A landscape with many peaks, sampled at points; each row gives a point and its height.
From any point a climber steps to the highest of the 2 points nearest to it. It stops when none of these is higher. Distance is the straight distance between rows; heights are no part of it.
Pab (h 331): [122 138 128  76 145 162 145 130 151 142 145 174 136 101 127 132 135 110
  94 113 151 146 136  61 170 142 131 104 124 172 127]
kofal (h 602): [ 95  79 156 134 148 146 131 168 159 118 115  82 115 123 143  92  88  49
 128 106 126 142 123  46 179 103 115  81 131 154 163]
Nikoz (h 297): [134  75 161 156 121  82 105 129 179 122 162 121 146 152  93 121 127 138
 107 169  49 159 116 155 118 174 181 115 111 180 115]
Nor (h 381): [106 108 142 130 171 124 101 123 147 120 139 100 136 129 146 112 138 107
 146 139 105 119 126  90 164 169 130 146 110 168 126]
puti (h 352): [ 93  87 129 111 152 129 118 115 123 114 137 135 152 129 135 123 138 106
 153 131 119 113 137  97 166 130 149 138 108 126 133]
koz (h 169): [140 157  89 117 152 142 137 104 103 131 133 160 143  90 159 144 122 156
 117 130 141 101 141 118 147 126 102 191 127 151 151]
taf (h 642): [113 178 113 136 130 142 138  88  75 175 121  67 131 129 163 116 111 125
 162 110 174  81 156  87 126  66 126 159 110  95  85]
Kob (h 605): [125 109 111 144 133 166 137 140 130 115 126 121 118  86 143 119 111 135
 104 102 130 104 135  78 155 106  83 137 157 155 189]
zur (h 720): [140  99  95 108 117 174  79  91 171 100 142  99 157  71 137 132  96 151
 128 105 122  75 166 139 148 141  40 205 133 175 160]
Kes (h 539): [161  27  80  77  99 130  88 127 171  83 137 198 157 105 101 152 128 143
 109 102 121 136 166 140 182 171  94 160 175 192 148]
monu (h 698): [129  75 116  89 149 144 105 100 164 114 159 154 161  93 133 115 115 120
 113 135 147 141 163  53 201 170 110 156 134 208 127]
telel (h 321): [ 98 164 114 161 146 114 133 106  88 143 146  62 129 139 173 122 141 127
 188 141 130 100 137  81 148 116 112 160 103 123  89]
denuk (h 727): [136 174 112 140  65  89 162  96 102 176  95  86  68 158 130 135 144 122
 167 117 149 147 120 175  58 100 119  90 154  31  87]
gegu (h 574): [121  63 127 122 128 167  81 118 167 109 131  80 147 109 155  91  85  86
 122 104 121  89 145  30 198 115 118 144 136 174 149]
punuv (h 627): [129  81 114 101 139 176 105  96 156 128 125 113 149 106 156 118  97 117
 104 112 136  73 167  58 178 121 113 154 135 166 150]
saf (h 692): [127 172 125  84 121 154 113  88 122 158 115 102 125 128 145 125 154 124
 124  99 167  85 154 129 117 114 164 117 125  99  99]
rofo (h 810): [112 139 149 145 138 146 138 148 140 140 130  88  95 113 156 105 105 103
 106 102 124 149 107  97 128 118 110  97 139 154 154]
nule (h 267): [101  84 154 129 149  96 127 170 144 112 136 172 133 144 106  99 117  90
 135 152  79 174 115 109 164 140 146 117 112 147 144]
vep (h 773): [102 125 142 168 137  80 140 142 118 131 131  95 126 179 113 113 124 125
 174 144  79 163  97 152 112 131 164 118 109  88  99]
doma (h 612): [136 213 114 106 102 142 154 103  77 170  96 158  90 128 111 154 151 136
 100 118 210 124 160 127  72  91 121 100 130  85 124]
vufin (h 745): [168 117 107 119 100 179 112 119 161 124 135 119 113  81 132 139 140 152
  79 109 126 109 153 165 116 149  93 136 159 171 176]
lenu (h 815): [123 120 118 185 107  97 144 137 102 143 122  94 112 154 130 132 117 149
 173 136  87 135 100 178  90 108 156 132 134  67 119]
voma (h 353): [ 94 112 153 158 162  87 120 125 120 112 150 107 128 146 124 116 142 123
 171 164  88 136 120 112 141 169 140 151  88 147 104]
semat (h 486): [101 183 125 133 168 127 160 152  95 156 137 161 122 113 135 128 125 132
 132 135 123 168 111  95 125 138 112 125 121 112 127]
zel (h 257): [175 165 109  87 102 175  97 104 144 124 123 161 139 100 123 164 166 170
  85 130 162  91 150 187 108 165 113 145 148 154 115]
Sir (h 530): [150 124 104 159 120 114 116 117 102 121 147 152 138 133 126 165 133 196
 136 162  88 119 110 190 103 153 145 175 143 120 123]
Zor (h 410): [141 129 143  94 111 134 122 124 138 123  91 104  95 144 133 114 161 107
 101 107 138 119 125 195 100 117 158  70 132  92 133]
vazo (h 900): [138 137 149 139 132 135 143 160 150 132 119  99  80 119 141 108 126 109
  77 105 111 170 105 141 100 131 114  65 151 152 170]
Dumed (h 672): [161  98 124 126 121 205  80  78 166 115 132  66 143  87 168 121  95 152
 120 108 132  51 171 112 154 128  80 192 137 170 150]
kema (h 417): [142  80 108 115 119 120 129 168 136 106 148 235 153 129  84 143 137 126
  97 135 121 175 119 125 152 150 146 123 144 164 143]
nir (h 610): [131  75 159 151 114  98 127 167 180 108 126 123 108 153 102  98 104 103
  80 127  75 190  91 190 112 126 159  51 138 160 157]
Zizas (h 786): [156 162 138 149 108  99 142 136 125 147 114 140  98 159  97 142 154 151
 105 154 118 168 100 185  76 144 159  84 139  86  93]
guz (h 717): [117 157 125 109 124 127 121 100 115 143 123  73 114 155 158 117 161 134
 158 117 127 101 131 158 112 140 165 133 112  85  81]
luga (h 676): [ 84 102 191 114 165 130 137 167 143 118 133 109 128 133 131  82 108  60
 125 123 122 177 128  31 174 118 118  79 107 156 138]
zomez (h 825): [134 108 118 152 135 161  71 111 162 113 150  54 145 106 141 119  99 147
 151 137  90  88 136 169 138 162  69 189 129 164 153]
Lozed (h 677): [141  79 101  82 121 173  92 104 161 120 126 122 136 108 139 121 129 135
  97  95 128  78 169 123 166 121 127 145 144 157 141]
supi (h 348): [113 131 168 157 148  80 161 148 139 143 157 161 121 154  90 108 134 132
 114 172  76 193 118 130 116 180 163  99 109 153 105]
Pimi (h 278): [161 168 127  99 124 169  99  83 146 144 147 109 122 114 144 139 159 164
 110 122 130  97 151 180 122 172 121 155 130 142 119]
peri (h 584): [127 178 101 112 113 120 163 120  54 140 106 194 125 130 114 168 139 146
 139 110 206 100 143 127  99  60 115 138 126  75 143]
lopi (h 440): [104 141 136 147 180 121 151 146 119 142 156 144 126 106 121 117 133 127
 128 146  95 162 112  76 157 165 107 144 111 156 126]
Namit (h 722): [127 109 114  91 129 163 104 129 142 103 112 152 140 127 127 137 161 122
 111  83 150  89 143 145 151 109 152 132 141 129 141]
mutu (h 370): [145  98 139 111 116 123  86 122 173 116 135 130 145 152 109 132 162 138
 113 145  95 133 121 195 127 181 168 125 121 155 111]
raf (h 865): [144 106 143 195  88  86 142 126 134 135 113  98  87 172 112 127 107 156
 141 146  70 160 105 209  72 120 187  92 142  70 115]
buno (h 703): [118 179 116 151  84 103 164  97  71 177 110  71  90 144 143 141 126 118
 192 109 168 137 137 136  74  82 105 133 133  45  89]
Mipu (h 694): [129 123  75 124 136  97 128 109  85 118 130 157 160 130 157 146 146 152
 162 147 134 100 128 163 140 103 140 189 117 102 125]
Barum (h 220): [138 148  87  86 142 143 153  85  87 141 130 185 154 100 161 148 114 140
 118 131 214  74 155  89 150  75 132 168 108 110 127]
valu (h 100): [127  94 107 166 129 131 131 164 133 113 143 131 116 108 127 120 118 147
 124 128  74 132 108 148 137 135 109 148 146 146 177]
monop (h 795): [129 115 165 179 106  70 152 150 144 133 128  97 112 170 102 118  77 147
 107 161  63 202  90 177  76 117 186  63 124  81 113]
fedo (h 226): [128  70 148 154 131  99 118 155 144 101 138 178 147 165  92 110 119 129
 128 151  61 172 104 143 128 135 168 113 122 136 138]
Nus (h 333): [142  77 146 169 112 106  92 122 166 122 147 142 147 150  88 133 127 170
 137 170  45 131 125 187 112 155 190 152 130 140 110]
Nik (h 581): [123 189 108 102 101 130 151  82  77 162  95 121 118 149 125 141 141 123
 165  99 187 101 162 145  89  73 142 127 117  61  75]
defo (h 519): [ 72 167 192 180 159 114 149 179 106 120 118  39 114 137 138  98  78  59
 188 147 133 150 101  53 156  98  98  87 120 102 114]
rek (h 431): [ 83 148 183 137 147  75 145 140 138 136 132  96 117 163 110 107 129 103
 141 148 111 176 113 119 125 153 145  72  89 117 107]
Pevos (h 615): [133 152 120 140 142 171 122  78 106 150 127  63 158 121 179 110 102 133
 141 128 168  45 168  74 133  81 140 170 125 119 103]
kom (h 332): [105  32 134 136 132 101  73 127 191  94 171 104 142 103 102 109 109 116
 161 135  68 147 141 103 171 196  85 173 120 216 135]
fupe (h 302): [142 160 127 112 106  85 157 162  89 128 105 214 154 178  76 159 144 127
 155 152 149 155 105 165  87 119 153 112 121  55  77]
kevuv (h 461): [128 169 174 125 110  70 163 140 123 153  92  78  88 148 105 117 121 106
 127 122 128 198  98 166  63  96 116  39 116  57 117]
Dipe (h 793): [126  68 118 130 142 138 114 154 162 122 145 115 112  93 134 108 107 107
 112 116  97 149 129  77 179 155  87 128 153 191 165]
zomag (h 799): [166 135 114 155  91 137 123 125 122 126 117 102  76 139 122 145 165 172
 122 130 112 106 125 224  77 124 139 124 148  80 126]
Ragip (h 634): [135 128 102 142 132 179  93 101 128 124 124  73 137  86 172 123 117 158
 131 111 135  42 163 119 136 105  90 181 138 136 151]
Firu (h 60): [108 118 151 185 142 114 144 179 138 117 128  80  85 133 134  95  93 103
 137 131  72 174  81 136 113 146 117  90 136 149 153]
Mus (h 323): [117 131 121 105 139 115 124 118 126 116 140 152 148 150 125 129 147 127
 133 133 126 136 115 134 134 154 161 122 115 130 113]
kiba (h 775): [120 107 118 173 150 134  88 119 139 107 156  81 145 102 141 125 124 162
 164 151  73  98 119 139 154 160  90 208 111 159 129]
Seb (h 139): [119 137 138 135 124 119 166 174 119 113 114 162 101 133 106 123 123 114
 104 106 125 169  99 145  96  95 118  64 130  90 172]
Daf (h 820): [166 144 142 165  76  69 164 135 133 157 118 123  84 177 104 143 132 155
 126 153  88 182 100 194  60 123 174  68 143  56  89]
Nez (h 385): [133  39 119 143 124 118  47 123 186  92 153  90 157 117 114 111 102 151
 151 136  57 123 130 146 165 169 102 192 118 191 147]
Tesem (h 320): [170 138 156 145 105 113 120 166 146 116 122 208 136 171  70 169 138 154
  68 176 127 168  99 181  82 159 185  87 149 119  86]
Risin (h 744): [ 66 108 191 136 174  91 144 179 136 119 139 130 144 134 116  95 110  62
 152 154 114 174 125  43 163 131 105  91  89 118 123]
seseg (h 554): [ 75 143 182 183 155  93 154 176 111 125 132  69 106 131 122  98 106  74
 178 157  93 158 101  73 139 123 115 106 101 108 107]
Devi (h 293): [122 119 123 139 158  75 150 126 102 125 154 194 166 158 117 153 143 155
 158 175  96 153 112 142 132 155 163 154 112 130  90]
Fede (h 168): [147 105 126 114 111 128 136 171 135 108 112 176 111 151  99 138 141 116
  93 115 126 141 110 173 109 120 136  83 157 109 167]
vegi (h 229): [195 132 145 139  94 127 111 135 148 116 120 157 122 149  88 177 174 160
  87 159 121 122 119 235  67 163 169 105 151 118  88]
vil (h 702): [117 104 180 165 134  81 154 166 168 113 132 105 108 169 105  95 106 101
 113 157  66 187  80 161  94 132 169  61 119 130 135]
zira (h 636): [157 200 137  89 100 174 136  92 105 161  96 139 101 123 139 145 166 138
  75 111 216  89 160 137  87 100 151 114 138 105 120]
vufo (h 327): [121 109 113 128 161  86 129 134 101 121 152 212 165 119 132 148 147 146
 138 160 135 151 121 108 157 150 132 155 110 150 127]
mos (h 436): [128 146 165 114 113 116 146 133 144 133  76  79  98 151 122  96 133 100
 115 104 137 162 112 166  79  96 136  39 118  76 134]
reko (h 892): [ 96  47 134 146 154 104 103 164 154 104 155 122 120 109 135 101 114  83
 135 132  92 143 122  54 192 164 102 136 116 197 154]
beb (h 520): [126  47 117 121 125 154  74 117 184 100 158  76 142  85 138 101  73 106
 139 110  95 109 159  68 186 173  67 156 154 219 162]
vopa (h 664): [149 171 119  93 105 185 127  72 125 151 121 129 122 117 151 137 153 160
  92 109 174  62 181 129 116 106 151 130 145 118 117]
zudi (h 911): [149 135 124 150 107 165 104 115 151 121 113  56  91 116 153 121 146 147
 121 110 118  85 137 195 103 134 117 140 144 124 153]
kap (h 792): [146 112  92 106 146 166 116  96 146 120 155 138 163  77 143 135  95 170
 109 113 145  87 165  99 167 139  62 196 151 188 163]
niten (h 280): [ 99 156 143 152 179 119 130 100 102 146 138  92 159 113 171 109 103 103
 159 146 155 106 135  15 184 109 114 156  92 145 100]
Sib (h 538): [ 91 114 160 162 146 161 113 150 138 117 106  77 140 119 150  88  82  63
 147 124 142 118 105  25 178  82 117 105 128 134 147]
patu (h 674): [156  84 110 120  94 143 118 148 184 110 142 120  99 102 111 125 124 137
  95  95 106 127 123 181 121 156 100 111 166 180 174]
figi (h 196): [140 143 100 105 155 161 148  82 113 138 131 162 158  80 169 133 111 149
 115 122 175  71 153  65 167  91 117 187 129 147 141]
duru (h 482): [134  47 106 101 129 112  99 141 161 103 141 202 160 124  95 136 128 127
 118 113 122 157 143 109 179 174 121 142 155 192 142]
Fedef (h 102): [112 118 156 161 129 112 166 176 124 128 118 128  96 132 126 101  98 118
 129 124  85 173  79 144  94 117 121  88 137  99 166]
nad (h 556): [160 135  93 147 112 122 113  99 106 116 145 139 131 110 139 178 155 188
 140 133 116  78 135 218 110 144 118 194 132 105 108]
Zabiz (h 599): [120  86 184 180 118  77 144 147 166 113 144 147 126 174  72 109 102 133
  93 176  54 199 102 159 105 132 210  71 132 151 124]
rulud (h 491): [136 101 108 144 133 112 113 116 129 106 154 155 159 116 120 142 130 164
 137 144  71 117 113 174 149 160 131 178 126 157 135]
fabig (h 484): [ 86 176 163 136 149 129 147 141 107 141 115  73 112 142 146  98  88  81
 174 129 140 136 124  48 127 103 107  92 110 106 105]
sof (h 386): [130 137 143  72 128 145 124 126 165 137 123 140 126 141 123 118 157 104
  80 109 150 152 133 131 133 145 151  77 131 146 125]
gufam (h 882): [148 105 127 148 114 156  90 122 163 112 129  50 105 101 138  97 113 157
 132 119  83 105 116 180 114 146  89 156 131 154 161]
Fet (h 804): [ 80  88 172 156 188  92 133 169 140 113 154 107 126 119 125  99 112  74
 158 161  99 158 120  41 183 153 101 126  97 166 129]
Nar (h 601): [127 148  91 141 131 149 119 101  96 131 117  93 126 112 170 138 141 152
 157 104 146  59 148 138 132  73 122 174 119 100 145]
neso (h 245): [146 107 112  73 139 186 112  86 149 147 130 171 179  95 146 119 123 137
  95 115 193  82 170  73 193 110 157 150 133 163 124]
tazer (h 56): [110  80 137 179 148 111 118 160 136 112 146 106 112 116 128 105  99 127
 142 129  58 157  96 126 134 155 120 129 132 169 152]
gozu (h 560): [129 141  98 131 107  95 172 138  61 131 119 191 128 144 110 161 151 147
 154 131 164 117 122 173  97  99 134 145 131  67 131]
zisuf (h 801): [107 185 149 157 122 151 135 116 116 148 108   7  91 135 169 111 109  99
 147 120 142 114 118  80 101 122 120  91 127 101 102]
gib (h 438): [104 174 151  82 141 115 144 128 126 141 107 150 134 162 119 122 143  93
 127 120 156 168 110 111 111 120 127  90 105  98 114]
beda (h 485): [128 166 146 119  88  73 162 156 114 144  93 122 112 177  79 137 124 127
 157 134 141 185  99 169  50 105 128  46 128  30  91]
Pavi (h 241): [201 162 134 106  95 150  98 118 139 119 119 165 109 132 103 189 192 162
  95 144 160 108 129 218 104 164 147 133 154 127 102]
Solum (h 831): [185 101 136 156  86 136 131 141 137 119 104 114  67 121 108 153 145 161
  88 125 102 124 118 218  77 131 144 106 155 121 163]
Ledol (h 630): [152  77  92  96 125 166  81 105 161  96 139 154 165 100 132 137 141 156
 129 104 128  75 153 153 169 150 107 192 144 158 149]
Kud (h 871): [147 166 131 139 118 151 125 112 121 151  98  68  76 123 166 124 140 136
 126 119 124 108 131 147 101 110 117 112 145 104 129]
bup (h 480): [137  71 154 195 104 104 128 145 169 117 140 140 137 131  92 124  89 156
  85 170  38 171 100 174  88 128 192 104 156 163 145]
Rud (h 679): [ 90 179 110 153 106  89 183 130  64 161 105  86 113 154 135 131 106 109
 203 113 142 146 111 118  97  74  93 111 119  50 106]
rodad (h 553): [122 174 109 104 139 137 155 174  94 131 109 216 131 125 111 157 128 128
 108 132 173 152 114 113 113 111 128 107 119 106 149]
givi (h 393): [108 129 172 131 152  99 130 141 163 140 146 117 115 141 121 122 146 119
 109 154 100 183 126 121 121 179 150  85 115 170 109]
Sul (h 598): [132 180  89  88 112 122 163  76  71 152 109 145 133 129 157 168 143 130
 167 110 216  79 164 139 118  50 140 161 119  75  92]
rep (h 523): [105 169 135 118 124 143 162 136 104 147  99 124 125 130 134 103  96  94
 133 102 167 139 128  81 102  79 107  96 119  78 147]
Migu (h 301): [102 159 124 119 176 131 134 106  92 139 136 106 169 125 157 133 135 133
 161 137 151 104 135  66 163 124 138 169 106 120  97]
dip (h 441): [131  65 116 140 142 104  90 126 160  98 174 137 153 129 118 124 124 146
 140 149  60 135 119 139 145 172 122 172 124 191 151]
nul (h 269): [121 173 119 125 150  83 160 122  88 147 146 165 154 155 122 160 153 134
 161 152 138 164 124 135 116 144 146 141 105 104  87]
gipo (h 578): [148 157  78 125 126 147 116  93 110 117 136 101 133 105 168 155 136 179
 147 125 142  59 153 183 109 119 103 201 121 120 138]
lilu (h 617): [125 190 109 105 126 136 159  74  72 180 114 137 152 130 163 134 107 138
 153 120 209  78 156  84 127  45 139 166 100  86  91]
bupe (h 458): [ 89 166 153 115 148 113 145 121 114 140 116  90 133 164 139 122 126  97
 149 131 137 146 117  98 129 130 132  96 109 105  99]
gazug (h 740): [ 98 125 129 149 130 104 121 103 109 135 133  62 124 173 152 121 139 114
 177 131  97 130 123 150 115 141 158 135 107  96  96]
Fofu (h 322): [151 140 119 172 106  99 154 152  95 132 127 212 148 167  78 160 141 164
 125 166 128 156  98 173  87 132 167 125 136  84  90]
gatu (h 392): [144 120 139 112 107 135 101 123 153 126 114  93 108 155 126 122 157 125
 112 125 104 127 114 212 106 155 172 104 130 112 115]
Debo (h 388): [117 128 115 115 152 132 139 137 135 147 156 175 142 101 129 125 127 131
 103 140 129 161 121  83 170 166 114 148 127 184 141]
tuto (h 284): [154 138 111  65 122 176 115 109 153 142 131 189 151 111 131 136 140 128
  87 111 190 116 164  92 167 143 146 128 147 175 138]
pofov (h 695): [134 125 123 125 131 153 127 138 157 132 138 118 120  79 130 119 114 135
  93 115 107 147 135  95 140 161  68 147 160 184 176]
Vituk (h 754): [144 158 126 154  94 100 141 111 111 155 107  81  77 150 132 126 158 138
 139 125 123 164 107 190  75 124 143  98 130  76 102]
boka (h 140): [121 128  90 159 153 127 144 151 100 107 141 162 134  97 147 144 121 157
 137 137 110 123 108 113 152 125 100 175 137 144 153]
Pum (h 303): [140 126 151 136 122  92 124 147 149 123 143 171 146 171  90 143 147 131
  93 163  99 174 110 164 102 169 179  95 123 146 100]
bofig (h 613): [102 209 152  69 113 122 147 100 111 180  87 128 145 143 108 118 118 101
 142 105 191 138 142  98  96  90 135  85  99  58  88]
gige (h 816): [149 149 122 121 123 151 131 132 151 131 112 117  77  96 133 118 144 137
  79 107 142 127 118 145 102 137  99 100 162 154 174]
mumaf (h 298): [140 145 109 110 136 139 104 113 135 131 133 126 153 120 138 143 169 147
 125 124 122 114 139 145 141 166 133 154 125 145 132]
dusa (h 585): [145 196 105 111 114 133 152 138  81 141 116 194 106 137 110 149 161 144
  90 123 191 144 121 130  88 118 119 122 145 103 138]
Pedi (h 774): [163 134 139  86  89 177  98 124 127 122 107 157 104 123 120 153 187 138
  89  99 176  72 165 190 101 120 149 109 144 101 125]
Rikek (h 733): [165 135 105 109  98 153 126 129  92  91 125 189 139 124 117 204 189 156
 111 130 199  69 154 201 120 103 153 155 136  98 113]
bupu (h 192): [139  74 137 118 120 107 120 160 156  94 114 175 133 157  96 121 140 106
 114 113  97 152 106 164 134 123 166 103 132 135 147]
sim (h 373): [130 142 109 146 142 154 128 122 124 119 140  78 120 111 172 117 120 139
 130 122  98 111 119 113 129 146  95 158 139 156 141]
fudir (h 761): [105 168 162 160 135 120 143 146 127 140 126  39  81 123 156 105 114  91
 121 127 122 140 110 100 112 120 128  90 132 135 125]
sekeb (h 716): [146 129  91 108 113 136 124 118  91 102 122 154 134 132 140 168 159 155
 138 117 170  75 146 185 124 101 135 176 116  88 118]
Tob (h 344): [180 148 121 143 116 112 130 153 122 124 119 221 145 154  96 180 151 164
 106 166 145 149 108 169  95 158 162 127 146 126  92]
Pav (h 254): [104 105 131 127 187 113 137 118 113 122 147 138 157 106 160 109 112 106
 147 139 159 122 128  19 198 130 113 163  97 160 123]
Bor (h 460): [128  80 134 143 139 164  62 107 178 111 156  50 148  98 141  98  92 104
 141 126 101  83 145  86 181 159  80 175 120 191 150]
gomag (h 521): [125 195 133 121 146 114 163 170 102 152 133 189 116 121  98 140 136 117
 119 136 140 192 121 113  91 127 122 103 125  91 131]
tikav (h 611): [124  49 116  88 142 132  82 110 193 119 155 125 152  84 115 115 114 122
 118 112 105 142 153  74 187 177  73 156 145 227 132]
vido (h 592): [161  78 136 132  97 123 130 170 190 109 137 119  86 124 118 108 110 114
  63  99  79 167 107 196 128 132 132  84 154 184 177]
zodem (h 798): [184 111 133 116  85 150 123 155 123 105 111 154  84 124 106 162 175 141
  83 125 145  84 143 226  82 120 143 109 151 105 145]
bizum (h 310): [ 92  70 134  95 145 117 119 141 128 117 136 181 152 127 115 108 129  78
 136 124 117 162 118  81 186 138 125 114 118 149 145]
bobid (h 366): [117  49 151 164 134  83  95 154 186 105 171 130 133 134  98 100 108 129
 128 162  49 167 124 124 138 178 142 135 122 203 141]
zavev (h 772): [154 149 107 131  86 161 128 104 104 136 120 115  90 124 128 165 181 170
 119 118 160  64 155 201  84 116 126 142 149  88 132]
morek (h 239): [122 178  97  80 150 118 157  99  84 130 118 198 177 131 142 148 130 130
 152 131 217 114 140  97 142  85 151 149  92  91  98]
Nema (h 288): [126 170 121  70 115 108 153 143  90 117  96 214 172 168  90 152 148 106
 135 123 176 138 123 136 105 115 139  97 109  71 117]
tuk (h 343): [106 142 120 176 147 120 138 133 107 129 142  57 116 121 159 134 123 132
 173 148 102 119  97 100 144 140 104 164 115 139 128]
Vebe (h 422): [105 131 131 160 157 169 122 130 129 119 139  53 130 103 167  99  96 112
 131 129 121  91 130  62 170 132  92 138 144 165 149]
soreb (h 253): [105 199 111  85 152 108 153 107  84 153 138 180 157 140 142 155 147 130
 156 145 188 148 136 113 136 126 152 138 101 103  83]
fezem (h 478): [113 145 138 137 141 155 151 128 109 142 114 119 123 118 144 104 101 117
 126 103 170 101 147  54 142  66 120 131 131 123 155]
deza (h 667): [111 176 141 104 123 148 128  91  96 168 101  85 125 152 153  96 121 106
 152 103 170  86 146  96 104  83 160 116 105  80  94]
Boda (h 415): [121 139 142  61 130 145 144 140 133 134  91 169 150 157 104 125 145  93
 104 101 162 140 136 114 128 115 156  89 110  97 125]
tun (h 535): [116 134 116 131 132 111 153 145  84 115 117 150 132 147 134 133 130 125
 165 123 126 133 106 140 108  94 135 131 117  72 140]
reve (h 416): [108  86 144 146 160 132  73 119 171 104 160  46 131 110 142 104 124 111
 150 132  89 112 123  93 171 180 109 151 105 194 132]
risep (h 894): [154 115  84  94 129 159 125 113 151 120 151 199 167  78 124 157 122 172
 103 118 158 130 150 116 164 151  74 188 155 178 162]
Sori (h 648): [ 81 163 125 174 139 113 181 159  74 139 117  91 111 126 147 119 103 109
 188 134 129 147 100 102 113  88  98 116 120  75 121]
teg (h 640): [119 192 132  93 115 151 153  96  97 185  88 112 147 146 124 105 101 110
 143  92 191  90 164  74  81  44 137 102  99  63  85]
tadov (h 788): [142  81  93  94 138 131 113 112 145 117 163 203 166  79 125 143 125 140
  97 124 160 144 162  73 202 147  91 174 153 199 140]
Nomu (h 600): [ 91 131 142 163 148 125 152 159 102 111 120 110 113 131 142 106 109 102
 173 126 100 143 102  92 134 122 116 110 110 116 150]
lovi (h 479): [123 121 144 156 141 178 121 125 120 139 131  82 145 112 164  94  84  98
 127 123 145  81 125  21 173  75 115 140 134 147 142]
vuge (h 835): [122 196 157 135 109 150 141 116 123 166  86  53  78 133 164 101 129 104
 112 100 155 137 128 110  91 104 122  82 132  79 119]
Mil (h 507): [106 166 130 129 112  94 173 141  93 139 104 138 118 157 102 135 121 121
 154 123 134 168 109 155  84  97 127  83 126  50 121]
suzol (h 587): [159  37  79  75 104 162  86 103 165  86 151 193 171  79 115 159 112 151
 127 108 147  95 168 157 184 158  83 202 155 180 141]
Zuz (h 555): [108 177 117  94 120 123 168 131  75 148  98 164 137 131 107 131 110 121
 146 102 174 122 139  95  98  62 105 102 109  67 132]
binom (h 753): [171 112 110  88 106 158 104 130 132 104 119 191 137 131 109 166 185 134
 101 111 174  76 152 178 136 141 152 134 137 119 119]
gope (h 371): [154 131 108 111 131 126 130 145 121 111 135 242 162 137 100 172 156 147
 100 143 151 147 118 159 152 157 138 145 137 147 116]

For each start below, name the point where the climber stops.
zel => risep
Nus => peri
Firu => risep
tazer => saf
Nez => risep
fabig => raf
tuto => saf
Nikoz => risep
telel => reko

Call two points neighbours if one is among the 2 nearest of the other. Go from one point of each pair to the other, from neighbour to neighbour, staying as high as possible. Name the lowest point that can't be avoided.
zudi / saf => vido
reko / peri => fezem
zudi / vazo => fudir
Lozed / peri => tun
